Points on a hilly landscape, in no order, each with its height.
From any point a ball rolls to the lowest of the 2 points nearest to it. It stops when none of these is lower. Distance is the straight distance between rows; heights are no part of it.
<161>: [120 136 124 181 119 115 142 122  56 109 133 132  71  56 114 151 162 104
 117 163]  (h 387)
<782>: [173  76 120 101 132 110 177 145 111 147 120 134  80  78 133  53 128  98
 110 137]  (h 549)
<37>: [125 177 128 151 114  86 120 109 109 139 148 102 162 161 141 196 181 114
 165 107]  (h 732)
<765>: [128 142 103  60 156 176  80 114 160 106  68 108 128  87 161 136 111 158
 156 160]  (h 595)
<1150>: [116 164 129 131 119 127 136 129 108 132 161 183 111 165 197 146 152 132
 118 140]  (h 446)
<234>: [140 153 136 119  98 104 110 129 142 138 126 132 133 122 179 123 171 101
 113 137]  (h 192)
<637>: [168 150 102 148 111 117 130 109  60 129  47 168 107 104 160 143 109 102
 118 132]  (h 513)
<648>: [ 45 157 127  60 118 147  97 118 120 128 151 107 136 118 173 141 162 150
 109 153]  (h 539)
<738>: [152  84 121  88 103 120 170 140  73 150 121 163  61  99 167  64 125 106
 121 153]  (h 559)
<735>: [163  94 120 128 125 109 131 157 136 129 129 122 120  86 101  61 109 125
 105 131]  (h 537)
<1136>: [160 118 114 181  70 148 125 124 176 135 141 139 117 154 103 159 143 109
 157  96]  (h 459)
<1026>: [187 141 106 113 107 122  74 114 154 117  43 140 132 125 170 105 124 119
 117 143]  (h 566)
<499>: [172 129  91 104 115  97 107  98 107 126  29 136 117  87 170 116 120 110
 121 130]  (h 541)
<911>: [179 100  87 133 119 119 197 122 141 153 156 110  63  98 136  86 154  71
 150 109]  (h 391)
<609>: [ 76  78 173 136 142 121 122 151 181 135 152 118 155 130  71 131 141 138
  88 156]  (h 340)
<381>: [ 87 165  79 130  98 139 126  98 105 129 155 149  74 136 173 170 149 117
 151 114]  (h 765)
<432>: [119 140 142  93 161 149 138 145 105 127 157  97 148 144 111 106  69 159
 163  92]  (h 381)
<303>: [123 114 158 145 173 131 129 107 129  84 103 100 144 115  84 135 148 120
 101 137]  (h 222)
<1199>: [106 113 155 143 157 177 168 133 141 115  92 148 121  82  97 152 112 110
  99 123]  (h 410)
<1225>: [122 141 107  97 123 123 133  99 135 126 162 103 137 150 173 123 187 102
 115 119]  (h 258)
<688>: [116 150 147  77 135 166 121 136 116 117 155 111 163 189 137  94 101 154
 155 109]  (h 408)
<1207>: [141 101 128 131 130 189 185 133 137 126 175 146  92 143 110 102 105 107
 145 101]  (h 601)
<1193>: [126 145 168 128 147 122 115 154 172 157  95 125 179 115 112 150  88 164
 122 127]  (h 688)
<214>: [ 96  91 143 146 131 173 152 143 184 156 117 157 146  98  87 149 106 132
  94 126]  (h 392)
<241>: [146 139 124 116 157 141 117 114 168 126  48 110 145  72 125 149 116 135
 118 130]  (h 538)
<835>: [134 154 184 124 122 136 128 157 134 143 141 156 167 176 151 134 107 143
 145 121]  (h 512)
<965>: [131 146 145 203  78 142 152 151 169 141 129 173  71 144 153 139 124 153
 191 103]  (h 553)
<1324>: [182  91  81 156 150 139 139  97 159 128 128  89 144 133  66 115 113 119
 123  83]  (h 270)
<1223>: [ 84  94 176 164 118 129 148 163 189 145 157 152 128 101  83 155 147 127
 116 142]  (h 366)
<963>: [ 75 156  84  53 115 143 120 117 108 128 154 128 117 132 193 121 129 131
 117 120]  (h 499)
<1313>: [124 107 162 157 170 123  98 146 208 178  83 129 184 136 117 164 108 172
  93 155]  (h 709)
<1285>: [144 118 115 111 124 185 140 117 120 111 156 107 114 148 105  99 109 122
 137  97]  (h 610)
<1237>: [127  84 112 177 129  91  94 159 141 173 124 134 162  80  98  96  72 161
 104 146]  (h 536)
<599>: [ 97 143 153 107 154 139 161 143 129 137 153 100 157 136 108 152  98 130
 162  83]  (h 351)
<205>: [105 120 119 110 127 160  94 122 162 134 122  98 172 164  68 129  92 176
 153 119]  (h 455)
<152>: [128  81 147 182 153  83 122 143 158 124 138 119 177 167  60 136 116 141
 111 129]  (h 257)
<430>: [164 150  96 101 137 109  97  87 141 106  76 139 138 141 204 119 157 108
  83 144]  (h 592)
<1252>: [108  95 124 158 118 113 118 174 166 197 147 157 166 102 107 114  77 151
 117 125]  (h 555)
<402>: [130 104  86  81  94 122 151 121  73 152 135 167  45 126 192  88 118 108
 145 137]  (h 571)
<1012>: [165 113 114 103  93  73 146 152 191 180 110 107 132  85 150 109 151  92
 116 123]  (h 325)
<348>: [184 166 126 151 146 107 122 121  62 122  84 157 133 113 165 123 103 129
 106 142]  (h 488)
<364>: [138 167  80 115 118  89 145 130  77 144 176 184  72 161 194 151 123 150
 117 138]  (h 412)
<967>: [137  88 101 135 157 105  97 164 144 146 140 106 149  89  88  79  62 176
 126 131]  (h 518)
<1118>: [107 141 129 139 130 150 146 128  48 121  96 141  88  56 120 144 120 112
 114 149]  (h 415)
<258>: [ 96 122 145 138 103 161 130 116 153 118 137 111 141 131  77 162 152 113
 135 115]  (h 506)
<314>: [161  99 136 177 104 111 131 172 121 143 149 149 114  96  91 101  95 126
 119 136]  (h 550)
<178>: [142 127 117  80 152 123 144 102 155 117 154  70 153 152 144  90 176 105
 117 105]  (h 294)
<442>: [122 119  90  62 111 138 128 117 100 134  71 120  97  70 157  92 116 115
 128 127]  (h 663)
<587>: [159 101 126 162  78 173 118 129 110 102 125 148  91 101  86  97 135 101
 104 149]  (h 543)
<277>: [ 81 150 156  84 146 138  98 101  86  90 147 124 154 196 130 113 178 156
 105 176]  (h 345)
<1195>: [120 163 184 162  97 144  87 140  65 102 145 151 147 160 111 132 120 148
 141 147]  (h 685)
<177>: [111 120 102  58  95 128 132 139 139 151 102 154  96 110 196 103 113 100
 134 112]  (h 644)
<995>: [139 123  70  75 128 125 170 122  60 159 170 122  65 116 177  78 110 115
 134 133]  (h 585)
<914>: [142 123 148 158 102 139 123 133 164 134 134 132 157 158  87 144 128 123
 128 118]  (h 485)
<922>: [119 141 140 100 117 161 110  92 161 105  99 111 157 207 136 142 154 117
 126 119]  (h 640)
<189>: [133 165 135 132 132 126  91 112  66  98 125 148 139 137 161 117 147 150
  92 162]  (h 421)
<540>: [173 133 112 150  94 124 148 138 116 147 112 145 103 103 138 129 109 102
 150 105]  (h 570)
<222>: [140 113 131 136 116 184 195 143 130 132 138 177  55 128 144 109 101 114
 157 118]  (h 593)
<65>: [117 131 158 127 134  92 104 168 151 150 148  96 175 108 101 131  87 166
 144 121]  (h 668)
<408>: [145  85  95 155 141 143 167 126 175 161 170 111 154 147  72 132 102 116
 136  74]  (h 295)
<21>: [137 156 141  99 146 143  91  86 161 107  81 133 155 189 186 145 157 122
  98 135]  (h 618)
<66>: [155 127 146 146 155  45 102 158 152 136 117  82 164  71 116 119 120 139
 116 134]  (h 616)
<748>: [167  81 109 155 185  89 128 106 160  95 125  69 157 134  56 123 121 124
 121 100]  (h 296)
<767>: [ 87 146 156  72 161 158 150 113 177 135 109 123 161 169 175 156 146 113
 119 110]  (h 605)
<245>: [ 86 176  99 152 114 147 133  98  86 121 171 156  91 185 152 201 159 142
 161 111]  (h 742)
<497>: [123 160 158 180  98 119 149 139 153 137 154 166 110 163 174 160 158 139
 177 120]  (h 519)
<656>: [ 65  92 177 121 123  91  93 165 185 161 158  90 172 149  77 124 132 162
 113 160]  (h 306)
<1091>: [145 127 124 138 134 191 133  80 103  80 120 120 130 175  85 126 136 112
 127 106]  (h 621)
<758>: [187  99 107 164 124 133 163 118 120 122 161 104  90 113 103 102 148  81
 131 109]  (h 411)
<365>: [118 164 166 144  86 118  96 173  74 137 160 138 134 106 136 130 103 151
 155 142]  (h 660)
<411>: [180 114  99 186  73 133 124 118 147 126 147 116 102 116  88 125 151  98
 139 110]  (h 433)
<1113>: [105 111 191 150 175  87 140 157 145 105 120 119 183 194  72 140 117 145
 126 140]  (h 224)
<473>: [103 127  88  50 123 118 173 136 125 165 140 123  94  90 193  99 126 101
 146 109]  (h 625)
<614>: [123 147  78 127 111 115 147 121  56 144 187 155  45 122 164 132 135 151
 122 165]  (h 382)
<79>: [135 147 139 175 100 157 166 147 129 142 112 196  63 127 159 153 100 126
 177 109]  (h 576)
<285>: [118 163 114  85 146 141 101 108 136 125  47 119 134  91 171 152 110 131
 129 131]  (h 565)
<577>: [120 118 190 140 196  90 126 139 117  84 116 111 166 135 105 135 120 141
 115 143]  (h 183)
<1054>: [148  97 119 145 189 120 103 119 184 120  83 108 158  92  85 145 109 157
 114 142]  (h 516)
<33>: [106 147 150 103 134 149 170 135 169 143 139 157 135 162 183 161 136 108
 150  93]  (h 629)
<1024>: [ 73 138 181  91 127 127 120 135 125 114 166  98 157 189 104 114 185 130
 134 159]  (h 303)
<669>: [ 93 155  94 144 122 125 149 110  56 130 160 148  60  84 145 164 146 138
 112 161]  (h 354)
<1053>: [121 128 133  83 129 157 120 126 165 136 143 106 177 208  97 104 109 162
 155 109]  (h 432)
<718>: [140  93 109 125 190 178 104  99 134  68  94  98 115  87  64 112 108 146
 125 143]  (h 638)
<89>: [115 119 141 171  93 173 129 126 109 105 146 130  93 103  71 144 145 111
 135 132]  (h 528)
<732>: [138 156 119 124 108 103 130 143 108 150 121 103 131  70 143 136 129 117
 143 113]  (h 596)
<132>: [173  77 146 200 144 121 135 152 126 108 128 165 124 113  71 104  86 123
  81 138]  (h 561)
<1121>: [123  88 147 165 138  56 119 155 147 112 139  79 135  54  82 126 136 116
  94 133]  (h 594)
<388>: [136 157 142 146 103 138 111  83 138 111 102 127 162 202 131 188 174  93
 134 111]  (h 664)
<1316>: [155 146 177 124 144 133 140 165 102 123 175 160 153 186 151  86  98 144
 142 121]  (h 492)
<130>: [134 142 137 112  68  87 101 165 174 172 113 117 139  87 165 128 150 110
 126 140]  (h 267)
<640>: [118 112  75  83 111 127 184 127 108 160 182 109  50  91 173  85 157 102
 153 127]  (h 604)
<41>: [100 171 132 167 117 105 143 114 138 135 156 175  94 158 193 173 186 146
 141 139]  (h 481)
<486>: [132 167 126 145  88 123 103 109 136 127 116 139 142 166 172 186 154  94
 151  97]  (h 694)
<503>: [117  61 157 181 136  82 115 156 155  91 147 112 143  93  68 117 137 124
  68 152]  (h 579)
<16>: [150 116 134 103 158 145 118 111 156 105 117 101 155 136 113  99 139 133
 120 130]  (h 256)
<575>: [136 169 160 150 137  86 107 113 105 119 110  86 188 152 112 175 157 126
 149 118]  (h 762)
<1061>: [133 115 143 131 164  51  69 155 166 139 129  63 180  99 104 134 104 182
 141 147]  (h 642)
<1087>: [109 159 157 109 125 141  79 119  52  88 160 154 148 180 150 100 147 171
  99 176]  (h 385)
<510>: [183  98  77 106  92  97 171 141 161 173 119 109 102  86 139  95 134  82
 145  94]  (h 364)
<380>: [129 151 159 153 155  91 126 103  94  97 127  98 171 197  87 150 175 112
 139 132]  (h 781)
<217>: [ 51 127 194  87 126 102 109 166 155 135 159  85 167 169  86 120 150 152
 143 152]  (h 251)
<415>: [148 150 158 165  71 171  95 130  94  94 138 179 129 187 128 134 132 128
 140 136]  (h 701)
<808>: [153 109 124 140 185 183 138  90 102  63 112 106 123 143  67 108  99 131
 122 112]  (h 631)
<1028>: [170 115 112 128  95 159 135 126 114 122  97 158  97 115 132  96 104 102
 111 127]  (h 554)
<490>: [170 180 103 147 128  94 106 106  43 112 118 166 130 143 171 145 128 148
  85 152]  (h 457)
<244>: [126  74 172 169 154 118 141 155 130  86 159 139 130 127  78 108 110 129
  96 134]  (h 569)
<876>: [146 114  90  94 138 152 148 126 129 135  91 105 112  72 105 100  87 125
 131 109]  (h 656)
<1233>: [117 133 141 156 162 101 175 107  90 101 179 116 134 199  98 144 186 106
 150 126]  (h 793)
<346>: [ 64 166  89 125 112 121 137 110 120 134 125 193  59 116 185 197 151 130
 134 130]  (h 784)
<991>: [111 167  99  61 130 152 101 115 116 122 125 102 140 133 182 107 105 151
 155 112]  (h 458)
<864>: [131  66 104 177 165  97  98 106 172 120 121  81 172 151  45 127 131 140
 108 131]  (h 288)
<437>: [139 143 138 118 141 140 143 133  89 120 196 157 129 191 173  99 139 131
 127 132]  (h 475)
<1276>: [ 83 155 123 120 103 110 138 129 108 143  93 186  90  87 194 170 159 113
 114 152]  (h 800)
<267>: [110 174 159 136 105  90  98 145  82 136 132 112 149  86 148 151 143 135
 135 141]  (h 630)
<976>: [131  90  80 129 149 152  52 109 170 135 123  98 167 140  66 117  97 189
 160 150]  (h 482)
<505>: [138 149 106  81 167 130 133 140  97 129 135  93 141 103 153  84  89 148
 151 113]  (h 416)
<582>: [119 134 130 125 163 170 179 124  91 121  81 160 103  80 134 142 105 101
  99 128]  (h 426)
<1187>: [149 108  92 123 148 159 117 115 126 101  66 107 109  57  73 106  99 136
 115 133]  (h 646)
<1123>: [105 131 103 110  90  61 138 121 127 168  74 174  75  82 202 173 162  89
 136 125]  (h 818)
<551>: [113 115 130 139 135 156 178 137 166 151 166 128 138 145  81 158 109 116
 164  76]  (h 317)
<209>: [ 45 144 163  55 134 165 130 119 172 137 129  96 149 141 165 152 174 123
 115 136]  (h 577)
<1224>: [147  83  96 137 186 130  87 130 178 134 121 111 164 116  89 112  82 177
 136 146]  (h 500)
<873>: [115 168 129 155  96 163 109 101  81 103 147 182 114 208 154 172 145 133
 147 118]  (h 719)

Two balls start at each pair of points below. Name the first point that both come to, or write -.
<765> / <991> | <432>
<346> / <285> | -
<1193> / <1313> | -
<209> / <835> | <432>
<33> / <767> | <432>

For each start below, name the point where the ball stops.
<1276> | <234>
<1123> | <234>
<1252> | <1324>
<499> | <217>
<380> | <217>
<914> | <234>
